A landscape with many peaks, sampled at points; each row gives a point and its height.
A climber steps from a point to the highest of its 2 nearest points, and stops where none of them is higher. Distance is the straight distance between rows; heights are no part of it.
Dirur (h 361): [  0  -6  21  -7  -8 -25  28  30 -28  19  17  -5  27  18 -28   0 -43 -49
  46  19  10  -5 -23  36  -9  55  27 -10 -24 -13  58   7   5]
mober (h 264): [ 11 -33   9 -50 -17   6  15 -22  13  23  31  -5  10 -25 -25  16 -47  -9
  47  14  23   2 -13 -10  -2  54  33  30  24 -29  -6 -17  25]
nerop (h 547): [ 26  21 -23  17  37 -15 -52  29  -3   7  10   2 -11  32  41  -6  29 -31
 -14   0  16   1 -14  51  -6 -21  -3 -16  -1  41  21 -20  19]
Kure (h 273): [ -5 -41  21  11 -20 -23   9  14  32 -54 -13 -22  21 -25 -19  -4   8  53
  10  33   9 -22  45 -27  -4 -12 -45  26  48 -13 -38  -2  -4]
magop (h 280): [-11  -1  17 -29  15 -28  22  -5 -40   8   2  19  -3 -10 -27   7 -37 -50
  34  24   1 -45 -12 -37  18  51  23   1  10  -4  51  17  22]
tozer (h 313): [  1  -4  -6  31  10  -8  10   9  -9   3  26 -21 -10  27  17   1   5 -34
 -11  -5  12  33 -36  50 -15  22  19  -9  -6  32  52   0 -33]
Sef (h 703): [ -7 -46  45  42 -23 -30  27  38 -22 -17   1  -2 -22   0  20   3  20   2
  -4  -1   3  28 -10   1 -30 -20  -6  18  41  -6   0  17 -54]
digu (h 511): [-35 -24  50  42 -28 -66  18  -5 -20   1  10  33 -29  29  19 -33  26  -1
 -10  20   4  -3 -23   4 -17  16   4  60  18 -19  32  34 -44]
firid (h 636): [-32 -37  36  33  -2 -33  12  50 -12 -24 -13   7 -45  -6  22  -8  47  -4
  -7  23  -2  -4  45 -38   0 -34 -15  42  54  -6   8  44 -25]
bevo (h 746): [ -5 -33  33  51 -13 -13  30   9 -30 -40  11  13 -12  13   9 -12   1  33
   0 -11 -12  36   0   6 -32 -25  -4   9  29 -17  -6  14 -72]
siga (h 483): [ 18  31 -28 -50  17  52  16  -3  16  37  16  -2  11   5 -44  32 -54   2
  32  23  -8  11   5 -19  -4  13  58 -15  22  -9  18 -40  22]
kirom (h 345): [  7   7  -8 -18 -12  29   6 -10  19  26 -12  -2  27   6 -11 -10 -36 -46
  47 -21  -4  -3 -18   8  26  13  25 -29 -38 -14   7   5  10]
Pul (h 336): [ -3 -33  12  -3 -29 -24 -10  20  19  -1 -21  27  36 -28  34  33  -4  11
  39 -10 -23 -34   0 -17  -2 -10 -13  -8  19 -11 -11 -29  49]
Maso (h 387): [  7 -39  -2 -39 -28 -38   7   5  26  21  15 -17  37  -5  -9  12 -27 -26
  37  18  25  -7  -5  26   7  55   5   9   3  -9  42 -18  26]
nep (h 618): [ 10  52  -8 -14  47 -13 -50  56 -51  18  15  32 -11  25   4  20  11  -7
 -38 -24  18  -5  -7  40  16  -5  17 -11 -16  21  30 -25   0]
zot (h 293): [  5  11   6 -46 -13   6 -11  10  10  29 -34   4  11 -31  -6  -5   0  -1
  14 -22   0 -25  24 -37  49  22   0  -7 -44 -19 -36 -33  73]
kat (h 660): [  0  54 -10 -17  48 -15 -20  55 -55  14  17  20  -9  19 -23  25  -7  -9
 -33 -12  -1 -10   6  21   0  13  22 -25  -5  18  46 -34   1]
Nufav (h 312): [  0  -9  16 -22 -22 -12  -7  16   1  17 -39  14   8 -33  19  10   8 -12
  18 -20 -12 -22  12 -33  20   3 -12 -15 -11  -6 -26 -21  59]
mev (h 517): [ -8 -18  28  25 -12 -20  -2 -12 -25  -2 -13  24   2  -6  34   2  14 -12
   5 -42 -31  -8 -34 -15  -5 -22   5 -28 -11   1 -12  14 -14]
Rol (h 70): [ -2  12  13 -44   1 -14   5  49 -11  12 -14 -16 -41 -32 -24  27  15 -15
  -6  29  34  -7  46 -27  26  48 -26  38  17  11   9  14  40]
Votog (h 549): [  1 -25  25  -4 -27 -26  -6  48  13   3 -29 -20  -5 -33  23  11  34  -3
  -9  13  10  -8  15 -18   1 -10 -31  12  27  15 -29  -8  27]
Gor (h 153): [ 11  28 -55 -12  36  -4 -27 -36  48  16  36   8  16  14   5   6 -23  -5
 -14  19  -2 -15   5  33  -9  13 -41  17  15  20  39 -42  38]
soke (h 727): [ 10  34 -17  -5  26  -1   2  58 -32   9  10 -13   3  16 -27  27  -8 -33
  -6   0  -3  12  12  26 -13   9  38 -47  -5  16  57 -34   3]
vigek (h 632): [-16  10   0   9  17  -6 -13  -2 -20  28 -20   3  -9   5  11 -28  27 -45
   2 -59 -29  -6 -17  -8  50 -26  24 -54 -62 -10   8   2 -14]
kaniv (h 495): [-29 -30  57  32 -35 -69  10   8 -23   9  -6  32 -22   9  26  -7  36 -20
  -4  -1  -8  -6 -36 -13  -7   5  13  36  -1 -14  22  41 -22]
fofe (h 236): [  7  36 -29   1  -4  31 -31 -36  36 -24  -6  16  19  16  -7   0   2  85
 -62  10  18 -17  25  19  -2 -20 -39  44  -5   4 -61  -2  25]
Por (h 215): [  7  44 -49   1  14  29 -54 -52  44  -3  12  12  16  28  10   8   1  39
 -50  22  11  -8  12  22 -11 -16 -44  43  -1  13 -25 -11  35]
res (h 458): [ -4  28 -25 -21   7  48  16  -2 -13  34   9  -9  12  25 -30  10 -26 -49
  39 -13 -17  39 -44  16  11 -26  51 -22 -43 -13  20  29 -49]
Nir (h 504): [  7  11  36  -1  -3 -29 -25  58 -26  16 -30 -22 -28 -19  24 -14  52  -5
 -49 -19  20   7   5  -8  32  -7 -22   5 -29  26 -28  -1  20]
Peri (h 286): [-20  22  -5 -14  24 -24  28  10 -39  -3  10   0  36   2 -34 -17 -54 -42
  46  17   0 -60  -5 -24   9  47  41 -30 -22  -5  49  20  14]
mevep (h 530): [ 10  11 -24 -38 -10  73  11  -3  23  52 -19  -3  19  -1 -23  27 -28  -5
  48 -10 -19  25 -10 -20  10 -36  60 -19 -16 -23 -17 -15  18]
Gumup (h 793): [ -2  13   6 -34   3  30  10 -13 -21  24 -28  14 -13 -26  -2   5  -8 -19
  14 -25 -28  -3 -14 -39  14 -13  19 -32 -20  -2 -25  -7   5]
Kiko (h 533): [ -5  14 -15  18 -12  37 -13 -24  12  23 -25  11  23  22  13  -1  -4 -48
  30 -41 -33  22 -28   0  12 -70  13 -25 -61 -29 -18  31 -16]
Guve (h 492): [  6 -29   7 -32 -35 -18   1  31  31  15 -17 -45   1 -34   3   7  30  -9
  -4  14  27   8  21 -14  17  28 -18  17   4  17 -20 -15  38]
lobuz (h 384): [ -6  12 -19   8  29  35 -11 -30 -11  -1  -1  48 -12   4  20  29 -22   9
  -2  -9 -40  -4  -7  -3 -33 -47 -10 -16  23  -3  -1 -15  -8]
bunen (h 342): [  5  38 -44 -20  -7  50 -31 -11  45  20 -18 -21  21  13 -15  11   8  16
 -34  -3  25  18  10  27  34  12   1   7 -71   9 -19  -8  57]
kem (h 466): [ 22  22 -13  10 -15  32   9 -49  20 -26 -13 -36 -14   1 -15 -35  25  37
 -65   6  17  11   8   2   3   7 -20   2 -21  26 -54  18   3]
puzig (h 307): [ -5  27 -36   7  23  67   6 -48 -12  -7   4  -3 -49  19 -12 -19  -5  24
 -53   7   4  41  13   4  -7   7   6  -5 -10  14   2   8 -31]
tumu (h 265): [-24 -20  26   2   2 -18 -11  27  36 -66 -22 -33  39 -10 -55 -25  27  70
 -10  36  22 -34  63 -11  13 -25 -45  31  37 -12 -56 -16   1]
sesol (h 527): [  0  17 -14  33   1  35 -29 -30   4  -2 -24   4  19   3  14  24  18  -9
  -2 -32 -40  26 -26 -11  -8 -80   4 -36 -48  -7 -32  29  -5]
zimur (h 706): [ -1 -45  23  33  -5   5  41   4 -33 -30  19  25 -15   5   7  -8 -46  31
  16   2 -18  47  16  12 -38 -24 -12  16  38 -24   1  -4 -56]
nin (h 663): [-38 -23  14  20   3 -37   3  34 -37  -7  -9  17 -69 -12  15  -8  61   7
 -28  -6   5  15  35 -31   4 -21   6  30  35  -1   5   8 -37]
tagi (h 38): [-33  27 -22  16  40 -33 -25  12 -34   6  15  11 -42   1  -1   6  45  -5
 -35 -19  11   7 -13  21  13   8  46 -19 -14  24  45 -29 -36]
ves (h 625): [  2 -29  11   9  -1  11  19 -13  -9 -27  -4  40  -8 -22  11  16 -44  31
  25   5 -21  -6  10 -25 -28  -9 -20   1  42 -19 -16 -14  -6]
miri (h 590): [  5 -24   5  16   1  31  18 -33  16 -32   9  40  10 -14  -3  23 -64  58
  41  11 -26   5   1 -15 -26 -16 -10   5  30 -32 -17 -13 -11]
bop (h 310): [-23  59 -51  10  42  23  -4   3 -11  -8   2  -8  27  21 -19 -15 -21 -48
  23 -13  -6 -26  -3   8  13   4  27 -46 -53  -2  48  14  -1]
liko (h 489): [ -5 -42  30  -8 -26 -35   9 -16  18 -31 -11   8  -7 -41  -4   8   3  17
  30  27   5 -36  48 -51   9   4 -45  45  39 -26 -25  59  22]
liv (h 110): [ -4   6 -17  21  38 -31 -12 -28  -9   0  26  13 -12  20  27 -22  -6 -23
 -20  13  -1 -36 -23  23   1  28 -24  -1  20  32  57  -9   5]
Sur (h 450): [  6 -52   6 -32 -42 -20  13  -8  49  -2  -6 -47   9 -34  -6   5  22  29
   4   8  25   1  15 -24  -1  17 -13  29  11   3 -40  -8  24]
Tuge (h 544): [-16 -23  26  48  -4 -42  18 -20 -20   5  33  22 -20  42  24 -36  -3  -2
 -14   7  -2   2 -30  32 -27  12 -14  34  28   1  33   9 -47]
negig (h 548): [ 24 -16   1  40   4  25  17 -28  15 -65   5  28  25   7 -22  -3 -53  77
  28  22 -32  26  27   2  -7 -26 -24   3  29 -23  -7  -9 -26]
sir (h 74): [ -9  -4   5 -28  10 -26  18  33  -9  -5   1 -24 -35 -29 -18  15  16 -32
  -3  44  32 -11  34 -29  20  56 -16  30  22  10  47  37  23]
lef (h 553): [ 27  27  28   1   0  -4 -38  39 -15  15 -28  -8  -8  -7  27  -9  33  19
 -60 -38  23   8  -5  13  31 -25 -19   4 -49  28 -55   0  21]
rino (h 337): [-14  16 -13  15  16   8  16  -4 -17   8  25  -6  12  28  -8   4 -23 -46
  19 -13  -2  18 -38  37  -9  29  33 -19 -35  11  54  10 -26]
tis (h 366): [ 14 -11 -27  -1  -4  65  23 -38  25  -3   3   3 -15  -2  -5   9 -31  46
 -11  22  -1  35  24   5 -31 -11   0  13  26  -7 -20 -21  -2]
tep (h 521): [-26 -38  31   6  -7 -28  19   5  10 -44  -2  -9   1  -1   0 -37  23   1
   4  52   2 -17  82 -31  14 -22 -39  59  50 -14  -8  70 -14]
tage (h 611): [ 23  28 -15 -29   4  43  13  37   2  45 -36 -20  -2  -3 -39  -4 -10 -31
  27 -34 -14  10  16 -10  45 -38  34 -62 -53 -35   1 -20  -1]
nipu (h 270): [ 12 -11  25 -44  -4   4  18  -1 -18  25  19  -4  -4 -25 -42  17 -59 -38
  57  18  14  -4 -19 -23   5  47  46  19  28 -27   6   3  16]
nid (h 670): [  3  32 -20 -22  17   8  15  59 -29  12   7 -13  14  15 -56  19 -31 -34
  20  -4 -16   4  18  -6  -5  -4  61 -69 -21  -4  39 -14 -17]
dulav (h 471): [ 16   3  -5  34  31 -29 -43  14 -13  -2  13  16 -19  26  56  -9  42  -3
 -22  -3   2  -9 -22  26 -26 -46  -5 -13  19  34   0  -7  -5]
Desa (h 78): [-30  -5   3  -2  18 -48  23  15 -15 -19  13 -17 -20 -20  -2  -4  11 -32
 -13  51  30 -28  12 -20  13  63  -3  31   6   9  79  44   7]
Tumum (h 274): [  1 -22  27 -33   4 -15  24 -19 -29  15  15  24 -26 -19 -27  13 -47 -41
  43  28   9 -25  -2 -35   6  49  14  36  39 -27  24  25  17]
Nimit (h 408): [  0  -5  26  11 -37 -10  -3 -24   4  19  -5  20  32  21  23 -10 -15 -30
  34 -20 -20  -2 -41  29 -15   9  -5 -11 -34 -15 -19  23   3]
Sofir (h 565): [ 29  10  -5  59  32 -16 -43   7   5 -37  13  14   6  22  39  15  27  19
  -2   1 -11  -3 -23  24 -41 -79 -18 -16  21  16 -13   2 -15]
goga (h 127): [ 15   3 -26  17  29 -19 -11 -44  17   9  35  18   1  19  22 -17 -24 -19
 -12  11 -10 -26 -15  32 -16   6 -44   7  30  23  38 -17  12]
vulod (h 59): [  5  30 -13 -29  15  50  12  19 -28  12  -7 -16 -35 -12 -28  20   4   2
 -35  -3  10  43   4   3   0  18  23 -23 -18  18   7 -17 -12]
zaful (h 669): [-14 -27  22  -4  -2   9  29 -28 -38 -13  -3  35 -33 -20   5  -4 -26   3
  20  -9 -10  -4   1 -47 -13   7  -1   9  26 -21 -15  16 -22]
fezad (h 694): [ 32   2   7  66  18 -19 -31   6  38 -49  17   0  37  18  23  14  12  29
  14  15  -5 -14 -21  31 -35 -63 -34  -5  41  10 -11  -7 -14]
mibo (h 605): [ 28  -3  35  61 -10 -13  -3   7  -1 -49 -11  -9  21 -10   9  12  27  36
   1 -26 -17   6 -28   0 -14 -41 -16 -31   2   2 -25  19 -31]
nafo (h 398): [  6 -47 -27 -22 -19  30  25 -29  45 -12  23 -14   4 -11  -5   4 -20  70
   1  22  10  14  27  -4 -24   7  -4  35  33 -16 -30 -34  10]
tok (h 406): [-10 -16  57  11 -31 -13  26 -10 -32  14   3  18 -19  -3   6  -7  -4  -3
  21 -13 -14  29 -43  -4 -30  16   7   5 -20 -23 -30  34 -31]
zodop (h 567): [ 10  13 -18 -17 -10  58   1   9  18  44 -39  -6  12  -8  -6  18  -2 -15
  22 -35 -22  28   4  -6  20 -52  29 -38 -44 -22 -21 -15  23]
dubis (h 675): [ 26   1  18  61  -4  10   9  -2   1 -58  -3 -26  11   2   1 -18  38  42
 -22  -8   5  13  -7   9 -22 -41 -15 -12  19   6 -30  17 -42]
fida (h 35): [-34  32 -34  16  43 -28 -27  25 -33  11  11  10 -10   7 -15   3  44 -28
 -14 -36  -2   0 -11  29  28  -9  63 -47 -55  10  46 -19 -26]
buzu (h 42): [-26   0  -9  24  12 -14  -5 -18 -23   0   9   9 -49   1  14 -11  46   8
 -37 -29   2  24 -11   1   2  -5  35 -12   4  15   9 -13 -58]
zev (h 362): [  0  35 -17  16  34  32 -38 -12 -16 -14  -6  59 -14   2  19  27 -15  51
 -24  -6 -29  -8   8   3 -28 -52 -30  -3  16  -5 -24 -16   0]
zafin (h 449): [ 13 -37 -18 -16 -40 -21 -13  30  52  18 -10 -42  37  -6   9 -11  21 -24
  20 -14  31   0  18  33  31  28  -3 -20 -20  -7  23 -29  36]
gimin (h 67): [  0  36  22 -38   8  -7  -1  65 -38  11 -15  -8 -37 -25 -26  27   9  -6
 -29  -4  35   7  31 -23  29  47 -13  26  -7  17   4   0  23]
zamo (h 556): [ 10 -39  25  19 -27 -41 -13  46   0  14 -19 -21  10  -2  42 -11  35 -45
  -5   4  14  -1 -19  22   6  -5  -3 -11  12  20  20   5  12]
sizu (h 608): [  2 -30  19  32  -5 -28  13 -18  -8 -11  14  15  -6  12  30 -25  -8   2
 -12  12  -5 -13  -7  11 -22   0 -30  16  48   6  11   6 -26]
Nini (h 304): [  2  13 -38 -40 -18  28 -34  -6  51  19  -5  -9  29   8   2  10  20  38
 -24 -13   9  -3  12  14  23  16  -3  15 -44   5 -29 -29  62]
mitas (h 592): [-28 -39  12  35   3 -21  31  12 -24 -22  14  -9 -35  22  17 -60  14  -1
 -21  28  12  34  50 -10   0  -8  -2  44  50   9  19   4 -50]
dos (h 532): [ 22 -12   8   5 -23  20  31 -58   7 -24  -6 -39 -20 -16 -14 -38   9  18
 -34   3  18  19   4 -20   3  28 -12   3 -15  14 -43  28 -11]
Lubu (h 53): [  2  16 -15 -10  12  57  21 -13 -10  21  -8 -33 -21  -6 -20  10   8 -21
 -18 -20  -6  58 -22   1   7  -8  38 -36 -44  14   4  11 -31]
sogil (h 257): [ 12 -27 -18 -56   5  10  15 -39  33  21  47 -16  11 -17 -28  14 -53  13
  30  25  26   1  -3   1  -4  57  22  25  28 -20  19 -30  17]
busip (h 64): [  5  24   6 -36   7  21   9  31 -33  11 -15  -8 -38 -25 -27  16  -1 -10
 -18  -3  15  21  17 -24  13  38   8  -8  -6  11  -2 -16  12]
fivo (h 477): [-16 -24  50  24 -28 -55  17  -5 -16   1 -15   8 -24 -14  29  -7  42 -24
  -5  -6  -3  -9 -12 -49  16   8  -7  25   0  -7   9  53  -6]
ravog (h 381): [  5 -40  51 -13 -37 -18  19 -19  -4   7  11  -1 -17 -33 -10   3 -26  -1
  41  20  19  13  -7 -17 -16  35  -6  44  14 -41 -39  43   4]
vod (h 560): [  1 -15  22  44   5 -16 -12  11 -24 -40  -8  26  -9 -16  19  22  15  31
  -3 -26 -32  -4 -18 -14 -18 -43 -12 -33  17  -3 -15   4 -32]
pevif (h 404): [  0 -37  -2   5 -18 -13 -12  -6  52 -42   8  10  46 -16   6  38  -2  80
  32   3 -27 -35  -5 -26  -3   1 -26   4  23 -16 -25 -29  19]
sor (h 457): [ 17   5 -34 -35   0  36  11  -1  40  37  28   2  39  27 -19  33 -39 -14
  51   6 -10   6   3   7   1  14  49  -9   5 -21  33 -47  38]
kofim (h 614): [ 20 -19  14   8 -38  -3  19 -47  20 -18   8 -35  14   1   1 -28   4  10
 -17   8  22  11  -9  14 -16  27 -23  12   8   9 -32  26 -25]
retur (h 804): [ 17  -4  19  35 -12  -6  15 -18  12 -68 -12 -38  35  -9 -20 -45  38  44
 -24  11  18 -22  21   3  -5 -22 -37   6  28   2 -43  16 -23]
Miru (h 397): [ 10  43 -35  -1  -8  51 -20 -40  32   2 -17 -23  -5  13 -17   1  12  33
 -67   9  22  23   1  22   8   5 -15  14 -46  28 -41  13  29]
Lek (h 448): [  1 -16  38  10 -21 -38  12  -9 -10   1 -21 -25 -21 -28  20 -16  44 -17
 -22  -5   1  -5   3 -49  26  11 -24   8 -14  10 -17  35  18]
nanu (h 295): [-32  41 -33   7  35  -8  30   8 -31  -9  11  -9  43  15 -21 -32 -39 -39
  37  -6   1 -55  -1  -3  -2  24  44 -45 -45  -5  50  25  -5]
kikab (h 352): [-15  16   5   9   5  -7  28  29 -27  16  19  -8  24  30 -29 -14 -34 -51
  49  -5   7   3 -34  44  -7  40  40 -25 -55 -14  51  21 -16]
varo (h 438): [ -2  48 -38 -33  47  44   0 -25 -17  32  12  35 -10  20 -26  26 -41 -20
   6   7 -40  -9  -9  -6 -10 -28  16 -19  20   2  31 -24  -9]
Numet (h 271): [ -5  45 -39  12  44  43 -17 -19 -14  -2  18  -5 -37  23  -2   1   5   3
 -51   4   7  29  -3  25  -8  11   2  -6 -13  29  27  -3 -22]
vifa (h 413): [  4 -46 -22 -47 -35 -23  -7  -5  51  18   7 -37  42  -5   3   0   5  -2
  26  -6  24  -4   3  16  16  45   2   2 -15  -3  18 -25  31]
sol (h 423): [  8 -33 -31 -36 -19  14   3   9  48  32  29   4  45  22  14  32  -7   0
  39  -9 -12  -3   2  14  -4  13  22   5  13 -21  23 -54  50]
Ludo (h 430): [ -9 -49   5 -22 -24 -48 -14 -29  45 -34   9   3  49 -23   4  17  -2  69
  28   6 -10 -53   5 -38  -7  12 -36  22  28 -24 -22 -10  17]
kanu (h 420): [-30  -4  47  -2 -19 -20  18  -2 -40  38   2  29 -11   9  -2 -12   2 -23
  35 -28 -35  16 -61   8 -14  -1  31  -7 -49 -26 -21  23 -41]
sep (h 479): [ -5  32 -22 -41  20  27  27   9 -35  24  19  -5   4   6 -51   3 -36 -32
  42  -6 -28   7 -38 -13  16 -11  72 -33 -22  -3  22  21 -57]
Dusul (h 597): [-15 -33  39  14 -11 -30  -1  66  15 -11 -25 -16 -19 -25  22  12  42 -12
 -11  33  12 -15  32 -25  -5 -27 -35  29  52   6 -16  24   7]
gedid (h 643): [ 16  30 -15 -34   7  27  15  60 -10  27 -11 -23  11  -1 -62   6 -32 -28
  32 -12 -11   9  23 -21  23 -13  59 -69 -35 -21  15 -15  -7]
vazu (h 467): [  3  -7  14  33 -13 -20 -14 -23 -10   4   2   7  10  22  39 -12  16 -31
  -3 -30 -12  -1 -38  17  -4  -2   4 -20 -14  14   6  21 -11]
vodu (h 713): [  1 -16  19 -18  -6  27  24 -26 -19   8 -12  12 -23 -32  -3   7 -24  -7
  19 -14 -10   9 -15 -39  -5   5  14  -9   3 -10 -31   8  -8]
fulil (h 494): [ 18 -33   6   1 -31 -30 -10  50  20  19 -20 -33  20  -9  22  -9  21 -45
   7   0  26   4   4  30  24  18  -6 -20  -4   9  27 -15  29]
bugot (h 503): [-16 -38  20  -4  -9 -21  21 -15  -6 -31  -4  21 -29 -18   7 -17   3   6
  24  36  -1 -24  73 -49  15   0 -35  54  47 -19  -5  71  10]
zug (h 372): [  5 -12   4  -8 -43  11  -4 -14  40  34   3  11  42  27   7  -5 -26 -32
  57 -18  -3  10 -24  44  -5  18   9  -4 -41 -35 -10   4  15]
pab (h 308): [  5  15 -10   0   8   4 -25  -7  14 -11  -2  17  -5  -4  21 -12  -4  44
 -33  15   5 -25  23  11 -14  -2 -49  20  35  15 -31 -25  18]
Kir (h 284): [ -5 -21   7   0 -15  -9  -1   2  10 -32 -14  -4  -7 -20   2 -17   4  43
 -13  28  12 -22  47 -21  -9   0 -49  28  43   3 -45 -10   8]
zos (h 371): [ -2 -27 -12   7 -14 -17 -20  -6  48 -15   9  22  52  -5  34  37  -4  42
  32  -5 -28 -34  -7  -3 -15 -14 -22  -3  20  -7 -11 -37  39]
korid (h 699): [ 20 -15  34  26 -40 -14  29 -30  17 -49   2 -33  39  -4 -19 -27  12  40
  -2   8  19   2  -3  14 -24   6 -35  19  15 -15 -45  33 -37]
firol (h 327): [  0  33 -35 -10  14  33  -8  -2   6  12 -14   0  23  19 -14  -3 -25 -50
  29 -17 -10 -11  -4   7  23   3  23 -42 -34  -4  30  -2  13]
gupuf (h 693): [ -7  18   4 -17  12  -1  -8  14 -32  20 -26   6 -12 -10  -1 -12  16 -39
  -2 -36 -18  -8  -6 -19  37   3  18 -46 -40   2   9  -8   8]
kidi (h 462): [  5  -3  35  12  -9 -19   8   6 -22   3 -23 -27 -35 -28  20 -12  49   0
 -37 -25  -4  19  -1 -36  15  -8 -12  -9 -25  16 -33   7   1]
bufit (h 630): [ 21  24 -27  -8  11  20 -12  30   1  17   2  -9   2  10   0  23  -4 -27
  -5   0   2  22   6  35  -8   8  12 -24   3  22  36 -37  19]
tonob (h 436): [-27   9   4 -10  -4  12  16  -8 -22  40  12  14  -3  22 -12  -2  -1 -40
  27 -39 -34  32 -57  21   7 -20  50 -18 -49 -14   1  22 -62]
tisif (h 186): [ 13  53 -48   4  38   6 -63 -43  29  -1  21  16   8  30  23  -3  -5  -3
 -35  21   7 -14   1  29  -4  -6 -46  22  -6  24   3 -14  37]
vaded (h 664): [ 17  48   1  20   5  25 -48  -6  -3 -10 -31  22   9  -5  13  20  19  49
 -46 -26  -8   1  -7   1   2 -54 -20  -8 -43  10 -60  15  27]
bogi (h 46): [-12   3   0  12   6  13   9 -19 -19   8   1 -14 -37  -6   5  -9  38  -8
 -34 -33  -3  41 -22  -9   8   4  30 -25 -28  19   1   2 -43]
nakeb (h 256): [-15   1   7 -12   1 -16 -23   3  45 -54 -14 -30  41  -1 -38 -33  27  87
 -41  17  31 -50  40   7   0 -24 -46  35  23  -5 -68 -20   6]
gulu (h 83): [-34   8 -13  10  33 -45  14   0 -27 -21  15 -17  -8 -14   8 -19   6 -17
 -27  35  26 -33  -2  -4   9  68  -6   5  -4  22  73  16   5]
Pirag (h 338): [  9  12 -33  -9  12  77  18 -43   6   1   1  -2 -36   5 -17  -3 -27  26
 -29  23   8  41  23   8 -15   9   1   5  10   6  -7 -10  -8]
fom (h 598): [ 16  38 -22  42   0  33 -45 -30  21 -20 -28   6  24   5  10  30  27  27
 -20 -10 -19  15  -9  -8 -15 -69 -15 -13 -37  -1 -45  18  29]
Banud (h 583): [ -8  12 -15  13   5  21 -10  -9  -2  30 -19   3   3  20   7 -20  10 -57
  19 -57 -32   4 -26   5  40 -55  20 -44 -69 -25   2  17 -29]
lepog (h 461): [ -7  30 -31 -40  31  33  15 -16 -32  29  15  25  -4  23 -32  17 -35 -36
  29  -4 -43 -11 -31 -12   1 -27  45 -26   7   1  28  -6 -39]
Gisik (h 555): [ 16 -22  20  45  -8 -32  -4  -2  21 -19  15   0  29  12  34   0  -3  12
   3  11  -5 -15 -19  33 -38 -26 -36   6  44   8  -7   0 -17]
Med (h 464): [ -4 -32  26 -16 -28 -42  -3 -44  17 -23 -13  16  25 -39   9   3  -5  22
  24   8  -4 -50   9 -53   4  19 -40  14  18 -19 -34  26  29]
Rarel (h 392): [  1 -25  50   1 -42 -18  25 -11 -11   6   9   7  -9  -3   4  -6 -17  -1
  22  16   5  21 -26   9 -36  32 -13  23   4 -25 -30  29 -15]
nakud (h 502): [ 19  28 -23 -52   8  55  14  -2   2  38   1  -5  11  -2 -47  16 -62 -14
  53  11 -15   5 -22 -25  12 -10  69 -19   9 -12   2 -10  -3]
nas (h 554): [-27 -33  11  13   3 -21  18   5 -18 -30   5  -6 -25  14  12 -60  12  -3
 -16  45  10   7  71 -23  10  -4 -30  51  54   5   7  24 -22]
Kur (h 602): [ 20  34  21  12  -1   5 -34  16  -7 -11 -23   1  -7  -8  17 -13  28  45
 -64 -22  20 -10  -2   6   9 -22 -31  12 -22  23 -69   6  11]
zepet (h 515): [ 20  13 -30  -5 -12  43 -11  -4  33  14  -9 -17   6   4  12  24   7  -2
 -16   0   4  33   2  25 -10  -8   6  -9  -7  21  -7 -24  24]
tegun (h 635): [-40 -20   6  23   5 -31  16  23 -24  -7   0  -5 -71   2   4 -29  45  -7
 -29   9  25  33  39 -19  17   9  18  39  34  11  34   3 -49]
Mafev (h 431): [ 13 -23 -31 -16 -22  26   2 -14  54  19  17 -11  32   9  21  33  -2   9
  16  -2  -2  17  -3  22 -18   2  11   8  11  -1   2 -37  28]
gele (h 690): [ 13  36  -5  -2  35 -26 -63  54 -38  16  -2  23 -12  20  32  -8  33 -14
 -27 -21  26 -14 -11  38  25  -4   4 -15 -25  29  19 -13  17]
Kikoz (h 276): [  3  24 -19 -55 -10  29 -13   4  24  25 -15  -1  17 -16 -15  10  -5  19
  -2  -8   9 -10  17 -12  33  36  13  -2 -35  -4 -24 -37  62]
Bif (h 245): [  6  28  -8   6  -1   6 -27 -11  32 -50 -11   5  30   5 -16 -18  10  95
 -48   8  18 -42  29  13   1 -22 -46  32  10   1 -70 -11  16]
zakip (h 272): [  4  22 -37  30  48  14   2  -1  -4  -2  38 -20 -31  24   9  -3   0 -16
 -34  11  11  33 -11  46 -21  10   0  -3   9  36  57 -17 -26]
Kis (h 335): [  5  31  -6   0  31   3 -39   5 -20   2  -1  44 -23   7  32  -1  -4  24
 -37  -7  -5 -22   4  18 -13 -16 -33   6  22  16 -14 -23  10]
sula (h 411): [ -6  30 -31  -4  47  34  -3 -44 -13  19  14  50 -17  21   5  13 -34 -16
  -4  -4 -41 -16 -12   1 -22 -31  -9  -6  25   2  23 -22  -4]
fove (h 645): [  5 -41  42  22 -39 -25  23  31  -4   5  -8 -26  -9  -9  24  -2  27 -24
  -7   1  14  27 -19   2 -13   1  -8  10  18  12  -6  21 -23]
mitif (h 422): [  2 -53  -7 -23 -32   7  24   5  47  -8  11 -36   0 -20  -3   9   2  45
   3  20  23  14  23  -7 -21  11  -9  36  39  -1 -34 -31   4]
bebim (h 373): [  9 -17   0 -24 -12 -33  18  11  11  25  29  -9  44  14 -24  11 -51 -35
  46  26  15 -11 -13  51 -13  58  10   4  -6 -14  60 -17  24]
kuge (h 95): [-26  32 -22  14  39 -10 -13 -31 -21 -14  13   7 -20   5  15 -24   2  -9
 -27   5   7 -30 -13   1  14  52  -6 -15 -11  30  45   2  -3]

For each start below, name the point where the climber stops.
nipu => retur
sor => soke
zot => nin
Numet => nin
busip => sep
Gor => sep
Kure => sep
Kikoz => retur

Write out the way that a climber takes from each point below.
mober => nipu, Tumum, magop, Peri, nanu, bop, firol, kirom, zug, Nimit, vazu, mev, vod, mibo, dubis, retur
sol => sor, siga, nakud, mevep, zodop, tage, gedid, nid, soke
Maso => vifa, zafin, fulil, zamo, fove, Sef, bevo
liv => goga, Gor, tisif, Por, fofe, Bif, nakeb, tumu, Kure, Kir, pab, Kis, zev, lobuz, sula, varo, lepog, sep
